Points on a hilly landscape, in no order, each with its height.
A ball rolls from a point to whichever of its 2 nearest points has the largest drop for the distance, and stops where none of them is lower. Distance is the straight distance between rows; heights are no part of it.
doz height 379: [-5 12 -65 -10 -23 -9 -7 -19 -2 -33 1 20 28 7 -19 62 20 -9 -10 -4 35 15 11 30 15 -41 -7 4 0 3 -11 -10 15 -26 14 40 -9 -11 -2 11 -9 -13 -4 1 2]
poso height 719: [-26 -30 56 -33 -23 12 22 30 -21 -15 -25 23 20 55 -26 16 -62 31 -15 20 -47 -21 -22 -27 13 9 -35 29 9 -4 16 22 -5 7 -2 -101 -10 -29 -33 5 30 20 21 -44 -20]
Tusi height 473: [21 13 -37 -4 -35 -29 -15 -21 24 3 17 -48 -58 -1 -12 -35 20 -27 11 2 23 13 5 17 -23 29 11 -27 -3 9 9 21 25 -7 8 39 18 -7 40 -3 -7 -27 26 9 -7]
bibar height 567: [-7 -25 13 5 26 17 -2 -17 45 27 -3 15 -12 -60 -2 -22 -11 12 9 -29 -5 -11 17 -11 7 20 27 9 -4 1 17 -39 11 2 -32 33 49 -62 -30 5 13 5 4 8 -7]
fut height 454: [-1 11 31 -12 29 33 34 30 3 28 -11 -1 22 26 9 -18 6 13 40 46 -36 -7 -12 -20 -2 16 -32 4 42 -13 -5 19 13 -23 -14 -15 -3 7 14 -4 10 -7 18 -11 -32]
Luz height 677: [41 -14 10 -6 46 15 -40 -27 -10 36 -11 -35 -8 -18 -11 17 21 -28 29 -30 31 -4 34 -24 14 -12 28 -16 -26 14 38 10 -13 -13 26 30 -13 42 -1 -14 -6 0 -14 0 21]
zudi height 494: [-19 -2 -25 11 25 -16 30 -14 -33 12 -45 8 19 -47 -34 51 24 1 -23 -46 -6 -3 -22 7 21 -6 24 -7 -32 21 -11 -18 8 15 19 14 6 -2 -14 31 37 -44 27 16 1]
lutez height 562: [2 18 32 60 -25 52 -22 2 -32 -16 -11 10 -19 8 17 -3 -17 -13 13 -26 -10 27 25 -4 27 -16 1 -4 -43 -31 -34 -4 -3 -11 46 5 -23 69 26 17 -36 35 -7 4 23]
gumu height 421: [-43 -9 -45 16 -1 19 -12 -14 22 -23 30 -16 -31 0 21 -3 35 10 18 -25 -17 32 9 13 5 15 13 9 -16 1 5 -33 -14 -14 -9 79 -16 15 5 6 -31 6 -4 -8 -39]
Pas height 669: [15 0 64 -6 -1 23 -1 17 -9 38 -11 21 45 56 -20 8 -45 9 0 24 -29 -29 -16 -34 68 -15 11 21 -2 25 7 54 11 -11 10 -73 4 -1 -13 -35 0 18 3 -15 -4]
fada height 275: [-38 -10 54 54 22 22 19 4 -13 3 -41 -2 9 20 8 -16 4 40 -6 -51 -58 -15 -16 8 65 -10 30 -17 -56 -4 -29 5 -13 9 29 -26 -3 1 -13 -1 -5 0 16 22 38]
sonub height 136: [-8 -27 -20 3 37 -26 -4 3 7 -18 36 -19 19 22 11 4 13 -15 16 -6 52 2 -6 -1 3 -8 0 20 9 20 32 9 -43 -3 -5 7 -12 -5 4 0 -1 -16 -2 -34 -22]
gita height 464: [-6 20 10 44 -22 20 2 -21 -1 29 4 -23 -15 43 -9 12 -5 6 40 3 -14 12 13 10 32 22 20 7 -55 13 -9 43 -6 -15 45 30 -2 13 49 -46 13 8 18 -14 -10]
Mizet height 271: [-1 -14 19 -36 14 -31 7 9 52 -22 26 -26 -6 2 -9 3 -32 10 3 13 36 4 -3 -35 -37 26 -27 25 30 16 45 12 4 18 -54 -12 49 -60 -37 -23 -16 6 28 -6 -50]
Nudil height 536: [-7 -10 -15 -5 13 26 -15 -37 39 46 -4 -13 -45 -42 6 -13 38 37 3 -16 -10 -26 38 12 -3 4 47 -12 -24 29 20 -18 19 -14 -27 54 47 -18 -14 -10 14 12 -9 -1 3]
bobov height 580: [35 43 54 26 -2 40 -23 2 -26 49 -6 -22 -7 31 -25 1 -19 -29 54 -8 -41 8 -6 -67 10 30 21 -3 -11 18 12 20 0 -25 52 0 -11 52 17 0 13 12 21 -5 -7]
figo height 418: [-17 3 38 -33 39 24 15 34 2 1 -11 -19 39 53 13 -24 11 20 14 28 -19 -34 -6 -13 35 -13 15 16 30 -2 -4 25 5 -6 -4 -22 -26 -13 8 -12 5 0 37 -29 -3]
Lud height 455: [-24 -16 -26 43 3 -14 16 -10 -4 -5 -31 -6 31 -30 -23 91 2 5 1 -34 23 28 -12 16 17 -12 -6 6 -37 -2 7 -9 19 3 16 -3 18 -14 -22 -5 17 -19 29 21 10]
Febi height 369: [31 -11 -30 -49 15 -49 16 -23 -2 -12 26 44 4 -33 16 11 1 25 -23 -1 24 -8 19 -3 -37 -14 -35 3 -29 29 11 23 -4 -25 -22 54 -8 -1 -38 31 1 -16 -31 -22 0]
sol height 619: [16 -28 -32 -2 2 33 -30 -46 23 13 -5 -15 20 -44 -9 56 26 0 -13 -18 5 39 24 12 -31 -1 9 -22 -15 2 26 -36 37 -7 10 63 0 -1 -12 21 20 16 1 0 16]
mami height 165: [11 -1 -32 -27 -29 -17 -1 30 -25 22 13 14 14 -3 -15 -22 -22 -13 -39 30 17 12 -6 -8 -48 -9 1 9 54 -19 11 -22 2 22 -2 -71 -14 -9 0 -12 3 -3 -18 -3 11]
Pak height 625: [-11 5 -39 4 -17 -17 -4 8 13 6 18 -35 -7 -26 -42 10 3 -31 -36 11 39 23 -18 23 -13 -22 54 9 6 3 0 -2 13 17 1 -40 10 0 0 -21 -12 -17 29 14 -18]
bip height 385: [15 -24 -7 6 -7 -18 -13 -26 1 6 -26 -14 -44 -18 5 -72 -33 -7 -16 -9 29 -16 7 8 -30 55 40 -24 -8 30 33 23 -4 43 19 15 22 -47 7 24 6 -53 -21 17 20]
figu height 439: [18 15 1 -13 3 13 -2 -10 3 -17 -20 50 40 6 56 25 -16 -4 -3 1 26 -19 22 -3 24 -34 -6 32 3 0 20 35 14 -19 -32 2 13 16 -7 -15 -54 24 -24 2 30]
basab height 422: [4 -13 -67 10 -18 -24 7 -5 -27 -28 -38 -14 30 -16 -16 86 30 21 4 -15 31 -16 -11 37 5 -29 -6 -7 2 6 2 -11 17 7 3 -4 -1 -19 -23 -12 6 -19 20 25 27]
levu height 710: [-6 20 -35 19 -35 -24 33 11 8 3 31 85 -27 -13 0 -27 -38 -18 10 -5 25 8 -5 26 14 10 -20 11 11 -40 -49 -26 -14 -7 25 -29 38 -31 48 26 8 -2 -64 -3 33]
Mut height 543: [9 -10 11 -3 56 -15 42 -6 -30 10 -59 20 14 -51 9 49 10 -1 -21 -38 -7 -9 -31 -25 -10 0 -29 9 -18 18 8 -15 24 1 -8 36 32 -7 -34 29 8 -29 2 28 -5]
fufaz height 410: [-19 9 43 25 -12 27 -6 -14 -34 24 21 -4 21 30 -24 16 12 19 27 -23 -36 8 0 0 38 10 4 28 -53 6 -9 7 11 9 48 39 -23 38 -1 -21 8 28 12 -26 -21]
tize height 565: [14 0 15 -60 39 12 -29 -32 28 25 16 -29 -22 -21 -7 -7 14 18 1 -6 -16 -31 5 2 -24 -8 24 -22 4 19 39 2 12 -2 -13 19 5 -24 -23 -31 -3 21 5 -9 -2]
Rika height 590: [31 1 -7 -39 14 -7 -51 -57 19 33 6 -39 -19 -30 -28 24 22 -5 -10 -19 -8 14 9 -7 -24 18 17 -15 -18 29 32 -23 35 17 15 37 2 -8 -21 -17 14 15 21 6 -17]
Zom height 639: [6 -8 20 38 6 12 13 3 8 11 -41 43 -12 -31 43 -25 -52 11 13 2 9 -2 19 -7 -19 44 -14 13 10 15 38 31 17 -6 -12 0 55 -29 -10 9 2 -10 -36 11 17]
dezaf height 522: [-13 10 33 38 -14 16 2 48 11 -2 -7 -16 -13 -15 -9 -22 -4 -2 28 12 -32 23 -28 -14 -28 -21 -25 -20 56 -45 -30 -37 -18 -14 -22 -23 12 14 12 -10 8 10 12 20 -4]
leka height 214: [-2 7 45 17 9 20 10 4 -21 12 -44 -17 14 40 32 -20 25 44 -4 -7 -36 -23 1 0 55 -27 15 -37 -6 5 -56 23 -17 -10 18 -7 -2 2 18 -27 -14 1 3 22 34]
Moze height 306: [26 10 2 7 -27 -21 -5 -27 16 -5 24 -27 -29 22 -30 33 8 25 17 -13 17 -13 5 13 27 -5 -27 4 -17 22 39 1 -14 -24 11 20 8 -25 6 -71 -12 1 -10 20 -3]
nuni height 239: [-27 -8 -2 -11 24 -23 22 12 -1 -25 21 -1 5 -13 -4 1 11 -20 -6 -9 14 -8 -26 -14 60 -19 5 44 -4 16 18 -3 -28 -9 3 11 -17 -8 -9 11 -20 -33 6 -28 -50]
moke height 286: [-14 25 -36 -47 -5 -35 10 8 5 -29 32 25 15 -26 2 12 23 -24 -30 17 4 25 -21 5 -35 14 -33 7 18 -17 -39 -13 2 -10 -26 48 -13 16 -15 49 -2 3 -12 -3 -31]
bobu height 502: [1 -3 -17 42 -20 7 -11 -6 63 -14 18 -48 -43 20 -2 -10 14 11 58 19 30 14 28 21 -7 31 -3 -25 13 -4 2 17 19 -25 6 34 20 -24 38 -17 17 0 32 -5 -6]
Tam height 643: [20 -2 95 22 25 14 -10 -13 -3 26 -14 -15 31 53 -23 5 -32 28 19 5 -54 -25 6 -13 32 5 4 -28 -12 5 -3 30 10 -6 47 -66 -4 -2 -10 -53 17 31 7 2 22]
Toko height 285: [-4 8 -1 -11 -26 -38 7 7 -26 -38 8 27 1 35 10 -16 -32 -4 -20 7 -5 -13 -11 6 7 -17 -43 13 -7 8 -20 22 -18 35 14 -35 -15 -10 8 -25 -13 7 4 -3 19]
fak height 198: [-6 -20 12 -16 14 -12 14 -16 51 31 44 -28 -10 19 -24 1 10 31 15 14 15 -21 2 23 29 -22 14 2 9 8 -1 -1 8 -44 -38 -47 21 -10 17 -82 -3 16 27 13 5]
Meda height 197: [0 30 -44 -51 -37 -48 19 3 10 -59 15 12 -47 -5 -3 -14 15 -24 -7 26 -6 -13 -22 8 -29 7 -62 14 30 -8 -22 6 15 1 -20 35 1 -20 20 19 -5 -14 -4 4 -29]
Gafak height 221: [9 23 -15 -60 -28 -27 8 13 -37 18 6 15 14 23 -18 -26 7 -17 -31 49 5 -21 -13 2 -29 -35 -6 26 5 7 -4 20 -12 20 -22 -52 -29 -7 3 -39 -20 5 -4 -10 15]
gan height 644: [-30 15 15 63 -9 22 -6 2 11 -6 28 57 -19 2 -9 14 -35 -4 12 -21 13 61 23 29 19 13 -5 -1 -31 -40 -45 -23 -4 -3 23 -24 9 16 33 25 6 21 -23 3 22]
Rem height 411: [34 3 -35 -40 -13 -47 20 -38 19 3 24 31 -8 -44 -29 42 2 28 -10 -18 31 -18 37 17 -13 -29 -34 -10 -43 26 -3 -7 29 -30 -11 44 16 -6 -32 38 32 -18 -11 0 9]
disev height 348: [-4 -1 48 13 -47 -19 -17 22 -27 -26 -5 21 -14 5 13 -30 -47 21 -30 -19 -30 9 -13 9 -1 -3 -56 10 -32 -34 -19 -12 -4 41 -5 -54 -8 8 -8 -19 -27 29 -13 19 13]
deta height 697: [12 19 -14 -11 -35 -17 -5 -7 11 -2 2 31 -35 -19 -25 -20 -8 -35 -5 5 19 -10 -10 19 31 -16 3 -17 25 -35 -42 -30 7 -12 25 -31 28 -35 35 15 -1 -5 -18 1 19]
Vani height 584: [37 -25 24 11 22 -7 29 4 -7 -3 -29 -7 -34 -57 15 33 -1 14 -1 -20 -29 -7 -32 -32 -25 -2 -53 -22 -1 18 14 0 15 9 -24 14 40 -25 -32 -7 -5 -7 -8 34 -4]
sugu height 148: [-15 -6 -18 -1 27 -24 15 12 47 -4 52 -13 -13 6 -16 -3 2 -2 13 24 42 1 -9 30 21 -19 15 4 -1 -2 -20 16 14 -20 -34 -14 36 -42 14 -34 11 -11 55 -5 -18]
Vifeg height 557: [-32 21 32 23 10 45 -15 52 -16 -16 -32 -28 1 -5 24 0 15 -17 9 -12 -30 7 -28 -26 32 -26 1 -19 51 -44 17 -51 -21 8 11 -14 -8 14 5 13 2 10 5 18 -8]
fakat height 648: [27 1 -4 -20 45 35 -37 -30 29 13 8 -13 -2 -16 -1 37 9 -46 14 -22 41 41 39 -7 -23 17 25 -12 -2 -2 16 -2 26 -29 28 54 -14 32 5 30 4 14 2 -31 8]
lor height 225: [0 -22 -10 -55 48 -37 -29 1 6 0 20 -34 17 -4 12 -28 22 -26 -4 10 12 -10 -9 -20 -24 1 11 -6 32 25 40 -1 -36 23 -9 11 -32 -15 -19 9 -10 -19 -2 -21 -17]
fomi height 112: [8 46 -55 -61 -54 -15 -6 -30 6 -37 10 28 -22 13 13 -38 26 -30 -26 39 0 -23 -8 40 -12 7 -6 -7 29 -20 -51 -4 13 2 9 14 -9 -11 19 27 -20 -6 -16 3 14]
Subul height 617: [23 14 70 42 -3 30 -36 5 -16 19 -28 -47 -9 38 -11 -9 -37 17 33 -15 -38 -8 6 -36 18 31 7 -15 -7 3 16 30 -6 -13 46 -42 -5 29 14 -23 20 11 7 14 24]
firu height 339: [-18 -26 29 4 -2 -2 11 25 -27 12 -33 -35 2 23 5 -43 -3 33 -32 36 -41 -9 -10 12 -33 -15 35 -43 37 -4 -35 13 -2 22 -21 -64 -23 17 11 -17 11 11 44 4 42]
Lapo height 544: [-12 -3 -48 -6 20 -53 54 21 -22 12 40 49 3 14 -21 18 37 30 -6 9 7 -22 0 15 -10 -11 -49 -4 31 10 -37 -21 -42 -26 -38 14 -17 -6 2 15 25 -13 -23 -30 -23]
Gega height 556: [-31 15 1 -25 -1 27 -6 11 -20 33 0 -13 32 11 -4 -7 34 1 -26 6 -43 5 -15 2 12 -3 34 26 -9 -2 -16 -14 -8 19 13 15 -46 20 4 12 9 -1 9 -29 -41]
bekur height 298: [28 -20 -32 -53 49 -26 -21 -24 32 -8 26 8 9 -7 13 -13 47 -13 -13 5 11 -24 31 -1 -29 1 9 -2 -2 48 27 10 -17 -12 -22 63 -30 2 -28 18 -3 -16 -26 -35 -20]
vizum height 633: [7 -3 8 2 -16 48 -49 -12 25 3 -18 -47 -11 -29 -14 24 11 -35 15 -20 17 33 9 -6 -1 3 58 -21 31 -26 25 -50 51 17 9 -1 31 -15 7 -11 6 25 18 28 23]
fiv height 419: [30 0 -18 -19 3 -43 24 -11 -29 -21 18 4 16 -1 -14 17 12 -12 -9 12 11 15 -23 -3 -17 -12 -44 -3 -52 23 -34 30 1 6 4 28 -11 34 -19 18 16 -24 23 -3 -29]
Kov height 678: [3 0 -20 40 -33 -4 11 0 -2 15 24 72 4 -20 0 13 -50 -11 -1 -14 27 56 -3 26 -8 13 -30 10 -13 -37 -19 -22 -23 -12 7 -30 13 12 6 39 8 0 -53 0 32]
zevun height 673: [-8 6 -27 -14 -12 -43 38 37 -11 -13 9 28 -24 -41 -20 -21 11 -37 -23 -15 24 -4 -47 10 22 -29 13 6 30 -30 -34 -31 -16 8 -15 -31 35 -33 19 13 7 -33 -34 20 17]
Neki height 283: [-20 -4 13 -22 -35 14 11 24 17 -11 -2 -16 -16 27 1 -50 -29 -14 -51 38 16 20 2 13 -16 25 36 4 2 -1 -12 25 22 47 6 -65 -7 -11 18 18 10 3 39 5 1]
sepe height 491: [10 32 40 16 0 7 20 59 18 3 -14 -11 1 10 27 -13 23 -20 46 42 -30 10 -34 -38 -34 -2 -54 -19 92 -26 14 -13 5 -29 -25 -18 32 13 11 -7 23 -4 22 14 -33]
Savez height 504: [-15 -11 -35 24 11 -2 -7 -30 11 45 -5 -4 -23 -17 -8 42 44 21 38 -22 -2 -9 22 5 12 21 16 2 -5 21 34 -2 18 -28 0 60 18 -12 -1 -15 33 -2 -12 -16 -12]
mabud height 604: [0 -33 32 25 24 10 18 13 24 8 -27 27 10 -42 23 -44 -38 -2 -7 8 16 4 5 -15 -1 58 27 9 -15 24 18 11 -1 12 -30 -2 49 -46 -36 14 34 -24 8 3 -25]
zik height 692: [-4 -3 51 9 3 26 24 18 -21 12 -5 24 67 44 -7 41 -47 42 -1 22 -41 -3 -19 -15 16 -12 -35 27 -2 4 1 37 17 0 -6 -62 -12 1 -29 -30 6 32 16 -12 -14]
konef height 24: [23 41 -39 -23 -45 22 -8 -16 -21 -43 -22 4 3 31 23 3 34 -20 -1 9 10 -25 -13 2 4 6 -7 -13 27 -5 -25 20 29 3 15 24 -8 2 15 20 -38 -5 -32 22 17]
Pidat height 589: [-45 -19 -1 22 -3 37 1 35 6 -11 -8 -8 1 -46 2 24 9 -15 5 -25 -8 2 -26 -1 42 -29 34 7 27 -16 11 -50 -19 7 -22 -12 26 -14 -5 -4 -6 10 3 22 -11]
Lemi height 477: [6 10 9 29 -10 52 -10 15 -20 6 -27 25 30 -5 31 13 -12 -18 10 -6 -1 -11 19 -1 10 -12 7 18 5 -6 21 4 -6 1 -15 -27 -6 33 6 -2 -41 19 -48 20 50]
Rurin height 365: [-9 2 22 -38 11 11 6 25 -25 14 10 12 46 39 26 -33 -28 3 -2 22 -6 -29 -5 -26 3 12 4 47 -4 9 23 36 -20 17 -4 -19 -33 13 -9 4 6 10 -7 -44 -27]
Belel height 534: [65 12 34 7 13 33 -42 -5 -40 38 2 8 17 11 -21 -13 -24 -46 45 -7 6 -3 12 -65 4 11 -10 -12 -15 9 22 13 -29 -10 66 -6 -16 39 16 8 8 19 -12 -23 28]
Finaf height 486: [60 16 27 -15 19 4 -30 -11 -47 37 1 -3 2 6 -32 -18 -18 -14 8 -8 -28 -16 -3 -36 -17 8 -5 -3 -13 11 8 6 -19 17 43 -10 -18 14 7 23 14 -26 -17 8 9]
nikor height 614: [-21 -3 21 42 17 49 -20 11 36 -25 -12 -50 -20 -44 -2 36 21 -30 30 -32 16 17 -5 -11 28 -9 53 -15 26 -19 7 -36 8 -6 1 -10 30 -23 2 -30 -6 4 29 23 -6]
Femu height 304: [-18 -20 33 12 18 28 6 15 -9 -5 -58 -32 18 39 40 -10 -14 26 -15 37 -16 -6 17 33 -34 -4 43 -35 5 9 -10 26 18 34 -13 -35 -20 24 2 3 -22 8 54 14 41]
savet height 595: [-26 2 -15 18 -16 -13 11 5 -17 39 37 -35 -2 16 -20 4 -3 12 -11 -4 8 6 -12 0 15 0 22 24 -8 -4 -2 -3 -8 27 13 -16 -18 3 20 -13 22 -19 18 -10 -24]
daza height 674: [23 -2 -24 32 -10 -23 18 -8 -15 8 -18 65 -11 -24 31 6 -25 12 4 -16 12 0 26 5 -7 1 -22 6 -9 7 -12 17 0 -7 -9 -15 26 10 -5 29 0 -13 -55 10 40]
kivaz height 334: [11 -24 8 -14 -11 -23 4 -6 9 -8 3 -24 -18 -1 -5 -56 -33 -15 -50 34 30 -13 7 -1 -3 46 39 -12 -19 23 18 18 -9 62 13 -41 -1 -50 -4 11 24 -46 13 -1 -7]
rif height 366: [-35 -2 -28 26 14 29 -28 -37 15 -27 -6 9 -10 -2 16 -8 13 -16 9 -41 -12 -4 15 20 50 18 -1 -5 -4 6 10 -24 -3 -21 17 61 -13 2 19 15 -12 0 -48 -7 -11]
toki height 435: [24 14 20 -16 22 -2 3 12 -51 27 -13 32 26 23 -5 -30 20 -1 16 -1 -30 -39 -13 -36 -3 -17 -18 -9 13 14 -27 -2 -23 4 23 2 -31 9 8 10 5 -3 -10 -12 -5]
nafi height 359: [-18 14 -51 2 -14 -19 16 -8 5 -27 20 14 34 0 7 28 18 -3 -10 11 3 19 -16 -2 -18 23 -34 3 -34 -2 -22 5 21 -11 1 63 -16 20 -23 38 17 -33 -6 -20 -61]
tuso height 356: [36 19 -10 -23 -3 -39 -7 -28 23 -6 22 22 -15 -17 -34 42 -9 26 -9 -17 18 -24 9 8 16 -27 -47 16 -32 9 32 12 1 -32 -2 15 22 -20 -19 -24 -12 11 -12 19 3]
Nozud height 667: [20 4 24 -21 32 40 -27 4 44 45 0 2 -30 -44 30 -34 14 -13 15 9 -16 18 25 11 -53 -15 40 -29 -4 -20 -20 -13 30 -16 -40 18 31 13 2 23 4 40 28 28 10]
nanib height 649: [-16 -7 -26 -9 -4 -27 25 31 -9 -1 -10 4 2 -28 -31 1 11 -5 -38 6 15 -15 -43 14 14 -53 19 -6 21 4 -14 -15 -8 22 -1 -40 8 -21 -1 0 4 -39 31 38 15]
Fuvuv height 375: [-17 -8 5 3 -45 -13 31 6 -30 14 -37 -15 -6 38 -4 -17 0 35 -30 27 -54 5 -3 35 -31 -22 -15 -6 -6 -6 -51 13 26 41 -16 -50 -45 17 -6 -4 0 6 47 16 21]
Tugoz height 469: [0 -15 -35 12 -33 -44 3 6 6 -44 25 39 -28 -30 18 -47 4 11 -5 3 1 -18 14 33 -63 -4 -25 10 22 -34 -55 -35 -31 -15 -36 -6 30 7 -12 -1 -20 17 -33 -6 30]
tepum height 401: [19 27 -7 -26 -20 -17 5 -9 0 -21 1 31 -2 -1 14 41 -6 17 0 -7 6 -30 11 2 25 -43 -46 40 -16 4 7 30 13 -36 -41 8 30 3 -16 -55 -61 16 -7 27 4]
fen height 467: [13 -11 -4 -28 1 -30 20 10 -33 -7 27 -22 -4 7 -4 -15 22 -6 -27 21 -32 26 -25 -7 -66 -4 -44 -10 -33 8 -36 2 -16 30 -3 24 -57 56 -19 26 20 -5 30 4 -30]
Bavit height 605: [-8 -8 54 58 -3 39 -28 -9 -11 2 17 -1 4 -16 -19 25 -41 -3 20 -21 18 68 22 15 -3 15 15 -4 -42 -38 4 -7 -11 5 29 -10 -25 52 20 30 -7 34 -4 -1 28]
Marup height 110: [-2 34 -60 -20 -39 27 -17 -27 8 -42 -28 -31 10 36 19 -7 19 -44 2 21 11 3 7 -21 -4 36 8 -9 64 -39 15 -10 30 -2 49 42 -18 9 20 30 -34 -18 -14 17 1]
zivap height 512: [-10 -16 20 -57 3 7 2 29 -23 28 14 -34 19 40 22 -23 3 -2 -32 28 -43 14 -16 -15 -47 13 12 2 -24 8 -21 1 -21 31 -12 -4 -68 49 -27 20 18 0 30 -32 -38]
kesez height 650: [27 10 10 -20 17 57 -42 15 48 3 2 -42 -20 -34 10 -2 15 -22 11 5 15 35 13 -9 -51 -8 42 -35 39 -25 24 -28 20 -1 -23 1 14 4 2 -2 -10 34 45 22 24]
dit height 490: [-1 17 -15 -27 0 -30 11 9 -50 3 18 47 15 0 -14 8 47 4 -11 -3 -22 -37 -13 -21 3 -31 -47 6 6 12 -25 -23 -46 -9 -7 25 -38 11 -2 16 0 23 -53 -21 -2]
Sibe height 561: [-21 -30 0 18 42 -37 38 21 -2 -7 37 51 22 -14 -2 -3 -4 28 -2 12 3 3 -3 13 -25 19 -36 0 -9 1 -33 -22 -43 -4 -62 20 8 -6 -28 12 31 -5 -2 -30 -28]
bomer height 325: [-29 24 -50 4 -11 -33 21 0 -15 -34 21 5 9 18 -10 40 29 15 -13 -11 13 -14 -16 11 40 -37 0 27 -18 15 -8 -11 -15 -4 11 16 -30 -26 -12 -28 -14 -18 -5 -6 -14]
Tozi height 288: [-31 11 -14 -39 -13 6 -2 11 6 -42 2 23 43 28 43 -2 -25 2 -42 38 0 -5 6 -13 -12 33 -7 26 18 -12 19 17 8 19 -14 6 -33 9 -21 23 -21 11 -31 -38 -32]
tof height 299: [-35 -27 -32 21 12 19 -39 -21 1 -42 -23 -38 -7 -5 8 15 26 -31 19 -39 37 22 21 -11 23 7 42 -10 9 4 30 -39 -21 9 28 40 -28 7 12 23 9 -11 -23 -12 -2]
Lirim height 226: [-6 -20 -51 11 1 -19 -33 -15 -2 -17 12 -49 8 12 -7 16 11 -35 6 -24 60 13 13 6 18 -4 44 8 -3 40 61 1 -32 8 11 27 -40 12 7 8 -6 -34 -7 -28 -4]
Nokog height 465: [-22 -17 -33 35 5 30 -6 -2 4 4 5 -26 9 11 13 48 38 22 36 -5 2 22 24 0 -16 6 3 -8 17 6 15 -16 6 -24 -16 40 -12 20 5 2 -4 12 -6 -4 -40]
mez height 265: [4 -10 61 24 52 19 12 -2 5 -1 -59 -27 34 24 41 4 23 29 -1 15 -12 -15 15 19 10 -19 12 -43 9 -1 -18 33 22 3 -10 -27 26 13 -11 -7 -24 -6 22 49 58]
lipa height 234: [-14 -7 10 -9 -51 9 -1 39 -11 29 11 -22 -30 -5 -25 -44 -37 -8 -35 36 -2 16 -4 -4 -32 23 34 5 40 -31 6 -17 6 49 4 -82 -11 -13 27 -9 12 17 23 0 5]
zabaf height 520: [-2 27 33 56 -28 47 -10 -9 -25 -24 -36 26 5 -19 29 -11 -29 -12 7 -40 -29 21 11 6 17 0 -12 1 -32 -25 -7 5 3 20 3 -2 14 53 15 26 -40 13 -36 47 24]
Nug height 248: [41 -5 28 -13 5 -26 8 -9 21 31 39 -19 -30 6 -28 6 14 51 13 -16 0 -18 25 -1 34 -34 -9 -25 -10 10 20 7 -21 -66 -14 -16 27 -10 23 -60 14 18 -13 -6 12]
samav height 515: [-12 -36 -33 21 30 -26 28 1 14 -23 3 53 9 -14 21 -29 -1 37 2 16 3 -31 16 43 -28 0 -10 -6 12 -11 -35 -23 -47 -35 -67 7 25 -13 -18 5 -1 21 -34 -38 23]
deref height 503: [-12 6 8 47 2 29 -1 1 40 16 5 -6 2 25 -5 -6 -7 12 46 16 28 13 22 3 23 36 6 1 6 -7 13 35 24 -35 14 -4 16 5 56 -18 9 7 5 -11 -12]
Pip height 212: [-5 -19 7 -35 59 -17 11 4 47 -4 42 -8 -3 6 -3 -6 -7 -1 6 34 21 -28 -3 -2 0 16 -16 24 17 5 27 8 -2 -19 -52 -7 19 -52 -18 -35 9 21 22 -28 -22]
mibo height 432: [32 -3 -22 -5 -7 -42 0 -12 20 -14 -2 -17 -59 2 15 -64 -21 -28 11 5 42 2 6 -8 -16 45 -3 6 1 6 19 34 15 14 26 29 23 -19 22 25 -3 -48 -25 9 1]
Siko height 337: [-19 -15 29 40 19 25 7 -8 -24 8 -25 -15 21 10 6 18 5 23 -16 -34 -34 -1 -23 10 55 -5 36 16 -68 14 -4 13 17 26 20 5 -13 24 -17 4 -6 1 28 11 -12]
kudug height 202: [-13 30 -13 -31 -45 13 -17 -9 -9 -26 -16 6 28 22 33 -18 -19 -42 -13 26 13 23 4 -30 -8 30 7 21 30 -18 37 10 24 33 35 4 -33 1 8 43 -28 -20 -20 -9 -33]
zem height 412: [-7 -14 -3 23 -37 -40 -5 4 -21 -29 13 35 -35 -18 -9 -42 -37 27 -25 -24 -45 -1 -15 34 -31 -5 -50 -7 2 -23 -26 -36 -46 24 -11 -19 -3 11 2 -12 -4 28 -35 11 34]

For each start below, name the point where the ball stops.
Tusi: mami
levu: sugu
bibar: sonub
Vani: sonub
poso: toki
vizum: konef
Sibe: mami
figu: sugu
fakat: sonub
zik: toki
